Each row is a point on a tangle of strands that fork, close into loops and nearly touch. The rows are in no order.
Two points are linked if the straight distance between their rows is under 54.2. Some points are linked to none.
Q72: [ -8  19  -6  -6  -8  21 -23   3   4   6 -14 -23  12   0  17 -12   6   8
   7   1  10  -7  -9 -14   8 -11   1]
Q971: [ -2  15 -25  -3   7   4  -3 -10  -6   1 -16  18  -4   2  21   3  -4   2
   8  10  28   2 -11  -3  -4  26  11]
Q653: [-15 -18  -4   6  -8  -1  32  -6  -1   6   0  18   9  -3  -3  -5 -12 -17
  26 -14   7   3  16 -11  11  16  33]
Q859: [  9 -18  14  10   2 -17  -1  20 -14 -16   2  -2 -33 -32 -16  10  19   4
  -3  -5  10  -1  16   9   7  10  -5]
Q94: [ -2 -20   4  -8 -12 -13 -33   0   0  -9  -7  -4 -16   3  21  -9   9  -1
  10 -11  18 -13   1  13 -15   9 -22]
Q853: [  1 -11  22   1   3   0 -16  44  -9   6 -20  -7  -3  10  11  -4 -11 -27
   3   0   6  -2   1  15  -5   9 -26]
Q377: [  8   3   0 -13  -2  14 -11  -8  12  15   7  -2  -6  34  29  15  14   0
  20   7 -17   1 -12  10  -2 -10  -8]
Q171: [  0  -2  -3   8  -8   2  13  -3 -13   3   5  22   1  16   9   9  -8   1
  20 -13   7   6  12  -3   5  13  26]
Q648: [-11   9  12 -11  11  -6   4   0  12  -9 -11  -5  35  -2   1  -6  -4  -5
  30  -8   9   5 -11  11   1  -3   2]
Q86: [  3  -8 -10   2 -11  21   2  12  -9  15  14  19 -23  10  16  -1  -9  -4
  -9  15  -2  -2   0 -17 -10   4   2]
Q269: [  5  -6  22   4  29  -7  42   2  26  -3   6   6   6 -38 -20  14 -10 -13
   9   3   2  -1   9  -7  25  -8  -4]
Q142: [  4   4 -13   4  -4  16 -44  -2   9   1   9 -22   1  -3   4  16  27   0
   5   3 -16 -17 -11   2  -9  -7 -16]
Q384: [ 13   3  12   9  -8 -19  11 -13 -22 -15   0 -14 -18   8 -12   0  21  31
 -27  -7 -14   2  21  15   6   7   8]
Q536: [ 11   4 -27  12   0  13 -26  -9 -11   2  -5  -8 -25  -5  15  17  19  13
 -14  11 -11  -5 -13  -4  -2  10  -8]
Q783: [-17   1  -4  -1  -8 -19  34 -11   5 -11   3  28  -1 -21 -25  -7  -6  -8
  10   6  11   8   9  18   2  18   9]
Q727: [-16  -2  28  16  -4 -17 -16  30 -16  18   2 -35   1  17  17  -7   5  -9
   9 -20 -25  -2  17  10  13   5  -2]
Q170: [ 18  22   0  -7   6  12 -13   2   4  -3 -21 -13  15   8  -4  -1  -7  -1
 -26   3  -5   1  -6 -13   4 -11 -12]
Q580: [ 17   4  15  -3   4 -10   5  16 -11  -6   4  -4  -4  12  -5   4  -2  -2
 -15   4 -15  -1  -2  15   4  -8 -20]
Q917: [-11  20  14  -3 -11  -9   0  13   5  -3 -22  -9  -3   8   6   0  -3  -5
   0  -7   6   4  10  15  14   1  -1]
Q154: [-19  18  21  11  -3 -24   5  23   7   1 -17 -18   5   8   6   5  -3   1
  -7 -23 -14   4  17  25   4 -11   3]
Q806: [  5   7  28 -12  10  -7 -16  -3  20   3   9 -31  -5  13  -9   9  17  -2
  12  10 -22   1  -2  -5  29 -16 -13]
Q127: [-11  10   4 -25   0   6  -1  13  13  -1 -16  18  13  15  -6 -14 -11 -16
  12  23  11   5 -22  17 -13 -10   2]
Q907: [-24  11   8  13 -14 -23  33   7  -9  -1  18  -1  -1  -5 -23  -6  14  23
 -22  -5 -15  14  30  22 -12  -1  18]
Q240: [-20  -1  15  -1   2  11  30   5   5  14 -10  -3  29  -1 -21 -10  -9 -19
  13  10  -5   5  -4 -14  23   5  25]
Q230: [  8   4   5 -26  12   5 -10 -15   7   7 -31  -7  14  35  32   0  -6  -4
   2   7   5  -7 -16   6  -9  -6  -8]
Q223: [  7   1   0  13  10  -6 -14  -3   7 -15  19 -31  27 -19 -22   3   2  11
 -14 -14  -6   4   2  -7   3 -27 -13]
Q942: [  1  -1 -15   2  24   1 -11  -2  15   3  -8  -3  -3 -33   7  -7 -18  -2
   4  -2  22 -10  -7 -35   4  -5  -4]
Q893: [ -7 -18   0  16   6  15  42   5  -9   7  -7  21  19  -5  -9  -3  -8 -23
   8 -16   9   0   9 -13   5  21  26]
Q270: [ 16   3   7  14  -9   1   0  -1 -26  -8   4  18 -14  -8  -5  22  12  18
 -26 -13   3  18  20  29  -9  21   2]
Q956: [  4  10 -13 -12  -5  18 -27  -6   3  -8  -5 -14  32  10  10  -4  15  -2
   3  12   8  -5 -14  17 -17  -8 -18]
Q688: [-14 -14  -2  -9  -9   4  -3   5  21  12  24  24 -34  -7   2  -3 -16  -3
  11  12  21  -1   6 -16  -6 -15   3]
Q545: [-13 -12   0  -5  16 -30  34 -10   1  -7   8  -2  27  -7 -39 -12  -5 -10
 -11   3  -7   4  -2  -7   5   6  15]
Q792: [  7  -2 -19  -9  32   9   1 -12  12   8  -4  24  15  17   7  15   0 -11
  20  17  -1  12 -32  -4 -12 -11  11]
Q104: [ 17 -11   5  -3   8  -7 -26   1 -12  -8 -26 -25  15   0   7 -12  -9 -14
 -24 -13   5 -11  -2  -3 -12   7 -32]
Q567: [  6  -2  -1   7   2   0  10   7 -17  12   1  -1   7  11  -4   5 -10  -8
   5  -6  -3   2   8 -16  14   6  19]
Q448: [  9  11  -2   0  10 -23  17 -27  -4  -9 -15 -16  12   8  -9   8   1   3
  -6 -19  -3   3  10  -7  15   2   6]
Q300: [  5  10 -18   1   0  18 -16  -2   8  16  10  -1   8  26  28   7   4  14
   3  12 -22   4 -19 -12  -4 -21   1]
Q481: [-12  21  -7   1  -6  27 -20  -2  -6   0 -12 -16  22   3  38   5   4  13
  22 -11  10  -7  -3   1   1  -6  14]
Q453: [ 11  -1   7   7 -21   7  11  -9 -30   7  25  -1 -15  19   3  -4   3  23
 -10  -5 -22   5  16 -15  10   8  19]
Q749: [ 11 -14  13   5  17  -9 -31   0  -3 -11 -22 -31   3 -12  12   9   5  -6
 -16 -21   7 -17   5   0  -8   6 -28]
Q608: [-26   2   5  -4 -16 -13  47   1  28  -4  14  20  -9 -33 -18 -12  -3   2
   4  13   1   5  18  18   3   0   6]
Q938: [ 10 -15  -3 -16   7  -6  -7 -18 -17   9  21 -13  -6  10 -17 -23  -8 -13
 -12   9 -18  -6 -16 -28   9   5  -3]
Q252: [ -2  -8  22   2  32 -10  13   9  24  -1  -3  -7  -2 -35 -10   3 -12 -24
  16   7  16  -3   4 -10  23  -2 -11]
Q855: [ -1   2  -1  18  11 -14  23   6  -6 -21   6  14  32 -25 -14   2  -3  -9
  17 -12  14   7   4  26 -14  21   0]
Q460: [ -4 -17  -4 -13   5  -1  30 -10  16   0  14  18 -13 -11 -20 -13 -11  -4
  -6   7   9  -3   5 -19  17  -4  16]
Q302: [-11  22  -5  -9 -17   3  16 -10   8   2 -14  10  10  24  -5  -2  -6   9
   7   1 -12  11   2 -16  17  -8  25]
Q168: [ 11 -19  -3  -1 -10  12   3  -7 -21  16  32 -10 -15   0 -10 -32 -15  -6
 -16  16 -24 -10 -18 -23  -1   4  -2]
Q877: [-38   5   6   2 -19 -26  10  -1   5  -1  -7  -6  24   6   7 -20  -6   8
  10 -23  -3   8  13   7 -10  -7  16]
Q4: [-10   3 -10  -5 -16  11 -16   4  20   3  18  20  -5  -2   0  -5  -7  10
   0  11  10   4  -4 -13 -13 -21  -5]
Q731: [  3  10 -40   7  12  15 -19 -11   3  15  -8  -1 -25  -3  17  13   9   7
   9  33  -3   1 -15   5  -2   9  -7]
Q386: [ 14   0  -3  15   8  -6  -1  -1  -2 -16   7  -7  11 -20  -8  11   0  16
 -24 -16  11   0   4 -14  -5 -16  -6]
Q207: [  9   2  -5   8  -4  10 -14   4 -19  13   2 -18   3  10   1  -2   2  -9
  -1  -5 -15   0   4 -30  17  12   6]
Q808: [  2 -22   7  -1  -2 -18 -32   6  -7 -17 -17 -20 -13 -14  10   0  16  -4
  -2 -19  17 -18   5   8  -4  13 -23]
Q626: [  6  12  -6  -5  -6  -5  -3 -16   5 -13  16  -3   7   7  -8   5  15  14
  -6  -6  -9   7  -3   4   0 -14  -1]
Q662: [ 15   2 -35   9  27  15  -9 -13   1  11  -1   6 -11   1  24  29  16  10
  21  19  -5   4 -22  12  -8  -1  -4]
Q274: [  8   2   5  -9   4   1 -15 -11   6   6 -16  -4  15  34  38   8  -7   4
  -7 -19  -7  -6  -7  -8 -13 -13   1]
Q108: [  3  -6 -20 -19   0 -20 -11 -27  11  -3  10   6 -26 -13 -20 -13   5   5
  -5  11  17  -9  -4 -16  -1 -11  -3]
Q70: [ 12  17 -15 -12  15   0  -1 -14  -1   2 -23  -7  10   4   6  -1  -9  -3
 -10  15   7   1 -10 -30   7   3   1]
Q672: [  9   9  -3   2 -20  -5   9 -25 -16 -13 -10  -8 -17   6  -1  17  25  28
 -17 -19 -13   2  25   1  12   7  17]
Q951: [ 17 -10  -3  18  -9  19  -3   0 -27   3  19 -17  -8 -11 -15  -3   9  -1
  -8  10 -16  -6   9 -31  14  14   9]
Q611: [  3 -14 -24 -18  -1 -10  10 -22   6   4  25  18 -15   1 -20 -15  -5   4
  -4  18   0  -4  -7 -22   1   5  14]
Q869: [  8   6  -9  -4  -6  17  -8  14   6   1   9  19 -12  12   5   8  -1  -1
  -4  16   2   7  -6   2 -13  -7 -11]
Q458: [ 10  -7   5   5  -9  -2  -9 -13 -12  -5  -7 -17   4  26  30   6   0  11
 -16 -24 -14  -6   4   3 -12   5 -11]
Q261: [-18  20  -3   5 -22  19 -10   3   2   0   5   9  12   8  12   5  19  14
  25   1   6  11   1  23  -3  11  10]
Q954: [  0  -5  -1   6 -10  13  -1  21 -10   8  -1  14 -22   4  14  -2 -19  -1
 -15  -4  13 -12  17 -15  -1   9   6]
Q255: [-21  12  -1  18 -21  -7   3 -12  -1  -4 -10  -4  33   0   9 -12  -7   9
  12 -33   9  11  13  -1  -3  -3  17]
Q322: [  6   5 -33 -14 -16   1  -7 -29 -13   8   2   9 -28  13   9  -7   2  14
 -16  20  -4  -7  -4 -18   0  19   0]
Q888: [  7  11   5 -16   5  15 -15  19   4   7 -19   1   5  10  25   7   1  -4
  28   6  16  -6 -15  14  -4  -9  -2]
Q654: [ 12  -6  -5   2  -1   9 -15   0 -12   9   3 -26 -19 -13 -19  -9   8 -10
 -19  20  -4 -17   4 -27  24   2  -7]
Q350: [ -3 -21  -1 -19   6  19   7   6  13  15   3  22  -8  16   3 -15 -31  -7
 -28  18 -12  -8 -10 -28  -4 -23   2]
Q221: [ 19  -5   5   5  18  -3   4   4  -2  -3  29 -27  19 -15 -38   5   7  10
 -22  -1 -14   8  -2 -15   8 -24  -5]
Q802: [ 16 -16   6  16  -2   3  24   7 -29   2  17  23 -17  -7  -9  12  -4   9
 -22  -6   7  12  27  16 -10  21   7]
Q400: [-17  12   4   3 -20   2  10   4  20 -10   5   3  14 -30 -10 -18  -6  -4
   5   5  17   1   3  -4   5  -5  -5]
Q264: [  4  12  -8 -16  -9  12 -26 -16  23  -5 -10 -25  24  13  -7  -9  18   0
  -1  14  -7  -5 -14   6   0 -10 -16]
Q339: [ 22  -4  -2  18  -9  21   9   0 -33   2  16  -3 -22  -1   0   5   8  15
 -14   1 -15   0  14 -14   6  12  16]
Q540: [-10   0  20  -1   9   4   8  19  -9  11  -3 -10  18  14 -13   0 -15 -21
  12   2  -9   8   1  -3  21   8  18]
Q553: [  8  12  -4  -4  -6   8 -24   8  -7  -5 -19  -6 -13  -5  -2   3  11 -10
   1   5   9  -8  -8   3   1  13 -14]
Q488: [ 13  -9 -12   3  -5   5 -23 -27 -11  -2 -16 -17 -24  -7  19  22  23  14
 -12  -5 -13 -20  -3 -11   2  15  -9]
Q381: [ -1 -18   5  15  18  24  46  22  -1   5   1   8  19  -7 -14   6  -7 -17
  -9  -9   3  -4  11  -2  17   6  10]
Q186: [-12 -26   9   6  14 -24  42   6   9  -7  14   6 -20 -33  -9  -4  -7  -3
   3  -7  14  -8  25   7   2  -1   2]
Q988: [  5  -7   0 -13 -16   2  -5   9   9   7   9 -16 -12  -2 -17 -11  -2 -13
   0  18   2  -6   1 -24  25  -9   3]
Q719: [  0  17  -2   8  -7 -21  26 -27 -10 -10  -9 -18  -2   5 -13  16  12  16
  -7 -21 -13  10  15   6  22  -3  25]
Q638: [ 21 -25   1  18   9   5 -30   3 -28 -10   8 -17 -15 -28  -6  10  17   7
 -16 -16  -7 -14   1  -9 -16   6 -23]
Q312: [ 10  -9   4  15  -1   1  38  -2 -13  -2  20  19 -19  -8 -12  19   6   6
   8 -12   7  10  28  17   6  13  24]
Q847: [ -8 -14  12 -17   5 -32   6  -8   4   2  -6   2   8  40   7  -4  -7  -2
   5  -8 -19   7  -1  14  -7 -10  -3]
Q730: [ -5  12  17 -11  13 -12   0   1  17  -6 -25 -11  11  -4   3  -1  -3 -11
  16  -4  17   2   0   5  13   2  -5]
Q589: [-30  11  11 -11 -15 -21  11  -7  19   0  -6  12  17  17   9 -12   0  10
  21  -7  -7  10   3  18  -1  -8  12]
Q970: [ 10 -12   0 -10  28  -2  -7  -6  -7   0   8  -3  26  18  -8   2  -8 -21
   5   6 -11   8 -16  -6   1   1  -7]
Q113: [  7  -8  -8 -12 -14  11   4  10  -4   8  -6  27 -30   0  -9  -7 -12 -19
 -22  21  17  -1   6   7  -7  18  -9]
Q509: [  6 -22  13  -2  -7   0 -23   6  -2   8  20   2 -33   5  13  -3  -6   3
   4  -2  -8  -6 -10  14 -23 -21 -21]
Q443: [-28   0  18  20  -1  -7   0  33  -1   2   1 -25  16 -18  -2 -14  -1 -16
  19 -10   7  -5  13   6   4   2  -1]
Q866: [  9 -10  15   5  16 -26   7  -2   2 -16   4  -3 -34 -22  -7  14  14   7
   9 -18   8  -5  14   5  17   2  -1]
Q846: [-17  -4  25  18   8 -17 -11  42 -15   6   4 -20  -2   2   1  -3   9 -12
  16  -9 -11  -3  13   8   5   7  -2]
Q305: [  0   1 -18 -13  -4 -20 -20 -29   9 -14   0 -13   1 -10 -12 -16   7   9
  -4  -9  17 -11  -4 -17   2   4  -5]
Q53: [-16  12  21   4 -11 -30   9  12   0  -4  -1 -11  -8  15   5   5  14  19
 -11 -16 -23   5  20  40 -11 -13  -1]
Q74: [  2  21   4 -27  16  12 -20   2  16  -5 -32   2  14  10  37   6  -4   1
  10  14  22 -10 -15  14  -8 -12  -7]
Q647: [  5 -11 -21 -11 -15  -6 -20 -40 -14   0  -4   1 -28  -1  23  -2  22  14
 -13  -1  -2 -14   1  -7  -5  28  -1]
Q474: [  1 -13  -3  11  -5  24 -43   3 -11   6  -1 -25 -11 -11  16  19  32   5
   5  -2 -17 -21 -13  -9  -6  10 -24]
Q870: [  6   6  -4  17  -9  13 -25   6 -13 -15 -14  -1 -19 -15   5  33  24  23
 -11 -14   0  -8  13   1  -3   7  -8]
Q539: [  7  20  -9  11  10  13  12  -9   8 -12 -11   5  24 -28  -2   8  -6   1
  18  -5  10   5  -2  -8   5   0   9]
Q837: [-16  22  -9  -2 -22  17 -12   5   8  10  -8  -1   5   1  15 -15  -9   9
   2  12   8   0  -4 -29  13   1  11]
Q492: [ -3 -17  17   8  17 -32  20  -1  16 -12  13   3 -20 -25  -5   8  -7  15
  11 -16  14  -4  19   2   2 -17   1]
Q321: [  2  -9  26  15 -12 -11 -13   2 -19   1  -4 -31  -3  14  15  -4   6  -1
  -4 -25 -19  -5   4   6   2   6  -2]
Q375: [  1  -3   3  29   7   1  34  13   5 -17   5  14  27 -42 -15  13 -11  -2
   3 -12   4   9  12  18  -7   3  -4]
Q172: [  1 -13   4  14  13   0  47   8   5  -8   6  37  11  -7 -13  22  -7 -11
  18  -7  -1  13   5  16  -2   1  15]
Q31: [ -9  -1   2   5  -1   4  -6  17   5  -6 -10   3   9  -8  10  -9 -29   7
 -22 -15  19  -2   1 -19 -10 -16  -6]
Q135: [ 19 -11 -11  -9  17   2 -24 -11 -13   1 -22  -4   0   9  16   1  -5 -12
 -14  -6   1  -6 -15   8 -24   8 -29]
Q501: [  9  -5 -19  25   8  14  -1   2  -6  -8  22   2   4 -26 -11   6  -6  10
 -12  -9  10  -2   9 -26  -1 -14   0]
Q150: [ 11  19  -3  10  -4  -2   5 -11   2 -10  -1  21 -12  -4  -2  28   8  26
 -10 -15   5  16  15  18   0   6   9]
Q900: [ -9   0   3  -8 -21 -12   7   7   2  -1   6  -7 -28   0 -22 -16   5 -12
  -4  12   1  -8  11   0  19   8   5]
Q739: [ 20 -12 -12 -10  13   2 -14 -10  -8   0  -6   5   6  11  -4  -5  -3 -16
 -16   9   3  -7 -25  24 -29   1 -35]
Q895: [ -6   3   8  23   2 -12  41   8   7   1  10  17  -9 -11  -3  20  -3   3
  24 -14  -4  18  19  25   3   3  22]
Q55: [ -4  24  20   9   1   9   4  20  19  -8 -14 -10  18  -1   4  19  13  -2
  32  -3  -5   8   0  51   2 -13  -3]
Q610: [ 11 -15  13  -2   9  -5 -20   9   0  -2   6  -3 -13   4   6  -5  -9  -6
  -5  -4  -6  -6  -7  -2  -7 -12 -26]
Q927: [ 14  -2   4  15  14  15  42   5  20 -15   4  37  19 -31  -2  19  -9  -4
   5  -9   7   9   4   7  -7  -7  -2]
Q949: [ -6  20  -2  12 -13  10 -10  -7   7  -8  -6  14 -26 -17   6  32  20  28
  -3 -11   7  11  10  14   7   6   1]
Q843: [-15  -2  -5 -15   1  12  -4   9  28   4  -6  17   5   1  -5 -12 -15  -6
   3  22  12  -2 -18  -9  -7 -24  -1]
Q27: [ -1  -5   2   3 -11  12   8  11   8   0  44  16  -6   1 -18   5   9   8
   5   4  -6  16   4   7   3 -21   9]
Q925: [ -9  17  -1   5 -15  33 -23   0  -1  -1  -8  -9   3  -1  30  14  25   7
  32  -3  16  -4  -4  17  -5  13  13]
Q674: [  0   6   3  -4   7  14 -25  18   1   1  -2 -13  31  -3  -2  -8   2 -15
  16   5  10  -3 -23  19 -20  -8 -18]
Q164: [  3  -2 -29   0  20  -7 -16 -19  13 -10   0  -7   5 -25  -1  -8  -2   1
  -8  -4  12 -14  -9 -29  -8  -8  -7]
Q616: [  7  -6  -1  -1 -16  16   1   6 -17  20  20   6  -5  16   2 -16 -11  -3
 -20  14 -17  -2 -12 -15  -8   3   3]
Q25: [ -2   0   1   0  18 -34  22 -25   0 -12   3 -20  24 -13 -21  -3  -6   2
  -2 -14  -4   5   7  -7  12   1  10]
Q924: [  7  -3  15  -7  -1  16 -27  31 -14   8  -9 -11   4   5   5 -11   0 -25
   3  14   0  -7 -21  14 -11  -1 -27]
Q882: [ 12   3 -14 -12  12  -6 -17 -21  -8   7 -19 -29   0  11  18  -9  -2  -7
  -6   3  -2 -10 -10 -26  15  17  -9]
Q456: [  0   9  19  19  24  17  18  16  -2   7 -14 -14  29 -16  -8  21  -8  -9
  17 -11   4  11   7  -1  23   1   7]
Q957: [  4  -5   7  -7   7 -13  -3  25   0   2 -27   6  -6   8   3  -6 -19 -23
  -8   5  19  -8  -3  11  -4   9 -15]
Q780: [-21   6  -1   0 -15  -8  11   9  13  -4   4   3  22   3 -20 -21  -2  -5
   3   8   5   7  -7   0   2   2   8]
Q765: [ 10  -1 -28 -13   3  -5  -9 -27  -1   5  -3  21 -22  14  11  -7  -1  -1
   6  15  11   0  -9 -10  -5  17   0]
Q499: [ 15  -6  12  -8 -23  -1  13  14 -19   7   5  -2 -40   7 -20 -10   9  -7
 -15  22  -6  -7   3  11  15  17  -2]
Q114: [-14  25  -2 -16 -10  19  12  -6  16  11 -16  10  16   9   8 -13 -11   4
   7  21   4   0 -11 -19  15  -7  24]
Q115: [-25  15  -3   8 -33  10   2   5  -1   5  21  11  16   5  -7  -5   8  16
  18  -4   1  18   4  11   5  -2  21]
Q615: [-11  -3  -6  10  -3  17   9   6   9 -10  16  11  10 -30 -17 -10  -8   0
 -11  -4  23   2   5 -15  -6  -8   1]
Q256: [ -8   0  -3   7 -28   8  -7 -10 -26   8  35   8 -16  14  11  -7  10  22
  -8  -4 -18  10   1  -8  -3  13  13]
Q80: [  9   8 -20   8  -3  15 -13 -14  -3   6   4 -13  -7  18  29  13   8  19
 -17  12 -26   1 -17 -12   0  -1 -10]
Q311: [-28   9  11   2  -6 -25  47   8  11  -4  11   7   2 -25 -26 -17   0   6
 -17   2 -11   8  24  13 -15  -5  14]
Q465: [ -3  14   6   3  -3  13 -16  25  13  -3  -7  -7  20   1   1  -6 -19   5
 -19  -2  -2  -1  -6 -16  -1 -23 -10]
Q622: [-15   9  10 -15  -6 -20   9  10   8   4  -4  -2  16  36   1  -1   0  -4
  11   8 -15   8  -8  22   1 -11   7]
Q955: [ 17   1 -15   2  26  13 -12  -4   6   9   1   4   8   4  12  19   1   1
  20   1   2   7 -17  -5  -7  -7  -2]
Q557: [-18 -15   0 -11  -6   4  25   2  19   4   4  31 -25  -4   0 -10 -19   4
  -4   2  17  -7  10 -10   3  -9   6]
Q581: [ -4  11  -8  -6   1   4   1  -6   6  -7 -16  19   8   1  16  -5 -11  -2
   7  -5  31  -2  -3   2 -12   4   6]
Q493: [ 17 -11   8  -5 -13   2  11   6 -20   8   7  22 -44   5  -2  -9  -4  -4
 -15  16   9   1  11  15  -4  17   0]
Q248: [  7   5   9 -23  17 -24   8 -28   8  -5 -10   0  17  33  12  14   4  -4
  14  -8  -7   8  -3  14   2  -5   5]
Q219: [  4  13 -38  -1   9  18 -10  -8   5   8 -25  12 -15   1  16   6   4  -2
   2  32  20   0 -18  12  -6  17  -6]
Q95: [-33   2   2   5 -22   5  14   4   6  -3  13  22  23  -1  -7 -20  -9   7
  10   0   7   6  -1   1  -5   1  27]
Q91: [  3 -14  19  13  13  -3  10  23   0   3  29 -19  18  -1 -31   3  -1  -5
  -8  -8 -14   8   6  -3   3 -15   1]
Q823: [-17   6  13   2  16 -21  27  -2  18  -2 -20  12  34 -16  -7  -9 -15  -5
  16  -5  -2  11  -3   8   1   1   4]
Q635: [-10  -1  -6   3   3 -29  14  -4  -2 -12  -1  13   8 -15 -18  -8   1 -12
  13  -7  12   4   6  25  -9  20   1]
Q466: [ -1   2  -6 -26   4 -17  12 -29  15 -11   1  27  12  27   2   7   4   6
  14  -3  -3  15 -15  17  -5  -1  14]
Q461: [ 24  -6   0 -10   0  -5   2   1  -9  -5   1   3  -2  10 -19  -7   5 -14
 -16  10 -10   2 -12  23 -14   6 -16]
Q78: [  8  16  -6 -13 -14  19  -6  12   6   8  -4  16   8  20 -15  -6   8 -13
   4  29   3   9 -19  15  -6  -1  -8]
Q346: [-16   3   1  -1 -38   3  -7   6  -7   8  29  10   0  24   0 -12   1   8
   9  -2  -7  15   7   5  -1   5  15]
Q651: [ 22 -11   5  20  -3  17 -34   4 -30  -9  -5 -16 -12 -10  14  20  15   0
 -14 -17 -13 -15 -15  -3 -13  16 -23]
Q169: [-17   7   7  -4  -4  27  38   0  16  15 -18  25  15   4  -5  -7  -9  -9
  15  15  -5   2  -9 -14  18   3  32]
Q210: [  4   1  -7 -17  11  -4  16 -15  15  -2   8  31   8  22   2  14  -5   0
  30  17   4  14 -19   7 -13 -10  12]
Q179: [ 24 -21 -11  11  22   4 -29  -9 -17  14  14 -12 -19  -6   7   8   3 -13
   6  -2 -19 -11 -26   3 -20   3 -30]
Q158: [ 10  16 -14 -18  -5  -1  -9 -24  13   1   6  20 -25   9   7  20  23  19
 -16  16  -2  11  -4  26  -7  -3  -4]
Q244: [-14   8  -4   2  -6  -5   7 -16   1 -12  -8  20  23  -1  11  -5  -9  13
  11 -24  16  11   2   5 -14  10  10]
Q90: [ 15 -24  10  20   5  -9 -13  18 -22 -15  25  -9 -11 -23 -15  12  11   1
  -3 -14   2  -5   9   7 -13   3 -11]
Q401: [ -6   4  17   8  -9 -32  15   5 -15  -6  16 -15 -10   7 -13  -5  17  27
 -11  -1 -20   5  28  27 -11  -3  10]
Q584: [  6   3   2  -7   5  26 -28  14   4  17   1  -7  -9  15  27   9  15 -12
  38  19  -3  -7 -15  12  -4  -6  -8]
Q49: [  3  -3 -19   1   7   8 -40  -8  10  14   4 -21 -14   1   6   1   5   6
  -7  12 -15 -16 -15 -15   1 -18 -21]
Q818: [  3  -9 -10 -18   1 -15  -6   7  -1  -2 -17  12 -22  -1  -7 -18 -16 -18
 -20  12  23 -11  -1   0  -6   8 -15]
Q34: [  3 -11 -12 -10   2  -1 -19 -25  -8  15   2 -17  -7   9   9 -26 -10 -16
   2   7 -12 -11 -17 -30   3  13  -7]
Q6: [ -7  20   8 -10 -21   2  -9  -3   1   5  -1   0   8  32   7  -7  -6  13
  -1  -4 -21   6  -4 -12   7 -19  12]
Q189: [ -4 -20  -4  -6  -7   3 -40  -5   5  -1   0   2 -39  -4  19   5   9   1
  11  -1   9 -13  -2  15 -26  -6 -25]
Q415: [ -5   2   5  16 -12   6  -6  15  -9  -5 -22  -2 -10  -8  19  -4 -17  10
 -21 -20  12  -4  21 -15   0   7   6]
Q123: [ 11  13  -9  -7   4  10 -35  -1   3   9 -12 -19   0   9   7 -10  -9   2
 -21  17 -12  -8 -17 -29  -3 -24 -19]
Q629: [  0  -6  15 -14   7 -23  22   3  -6   6   6 -11   1  13 -28  -3  -5  -5
 -10  13 -21   3  12  -9  24  -5  13]
Q827: [-18  -8   8  -3  16 -24  38 -10  12 -10 -12  13  26 -22 -24 -16 -13 -18
  -7  -1   2   5   5  -2   6   3  16]
Q520: [-17 -23  13  11  15   9  33  27   0   6  18  -4  30  -4 -23  -2  -8 -15
  -9  -6 -13   5  12   2   8  -9   8]
Q574: [  7  -7   3 -10  32   0   3  -3  17  -1  -5   4  -7 -23  -8  -3 -20 -14
  -1   2  20 -10   4 -25   5  -6 -16]

A fork is a point with three links, a tip a point with one. Leave the first point through the second and follow the links. Name the first fork or tip that comes.
Q888 / Q74 | Q443
Q520 / Q91 | Q115
Q635 / Q855 | Q870
Q53 / Q154 | Q401
Q957 / Q818 | Q951
Q971 / Q581 | Q731
Q400 / Q615 | Q567
Q859 / Q90 | Q170
Q321 / Q458 | Q536
Q942 / Q164 | Q4

How many points has the smallest loop of links through each point below? Write none if it is on no loop.
Q731 | 8
Q210 | 16
Q70 | 12
Q169 | 17
Q95 | 22

A tip is a point with one link. Name the tips that can be reached along the links from each point below, in the order of the rows.
Q608 | Q870
Q90 | Q269, Q186
Q622 | Q443
Q951 | Q264, Q6

Name the points in between on the shortest way along the links from the first point to the second, in order.
Q465 / Q164 | Q31, Q415, Q954, Q86, Q869, Q4, Q688, Q557, Q460, Q611, Q108, Q305
Q870 / Q917 | Q949, Q150, Q270, Q802, Q312, Q895, Q172, Q927, Q375, Q855, Q635, Q783, Q608, Q311, Q907, Q401, Q53, Q154
Q837 / Q400 | Q72, Q481, Q925, Q261, Q115, Q95, Q780
Q866 / Q688 | Q859, Q90, Q638, Q651, Q474, Q142, Q49, Q123, Q170, Q465, Q31, Q415, Q954, Q86, Q869, Q4
Q443 / Q322 | Q846, Q727, Q321, Q458, Q274, Q230, Q74, Q888, Q584, Q377, Q300, Q80, Q536, Q488, Q647
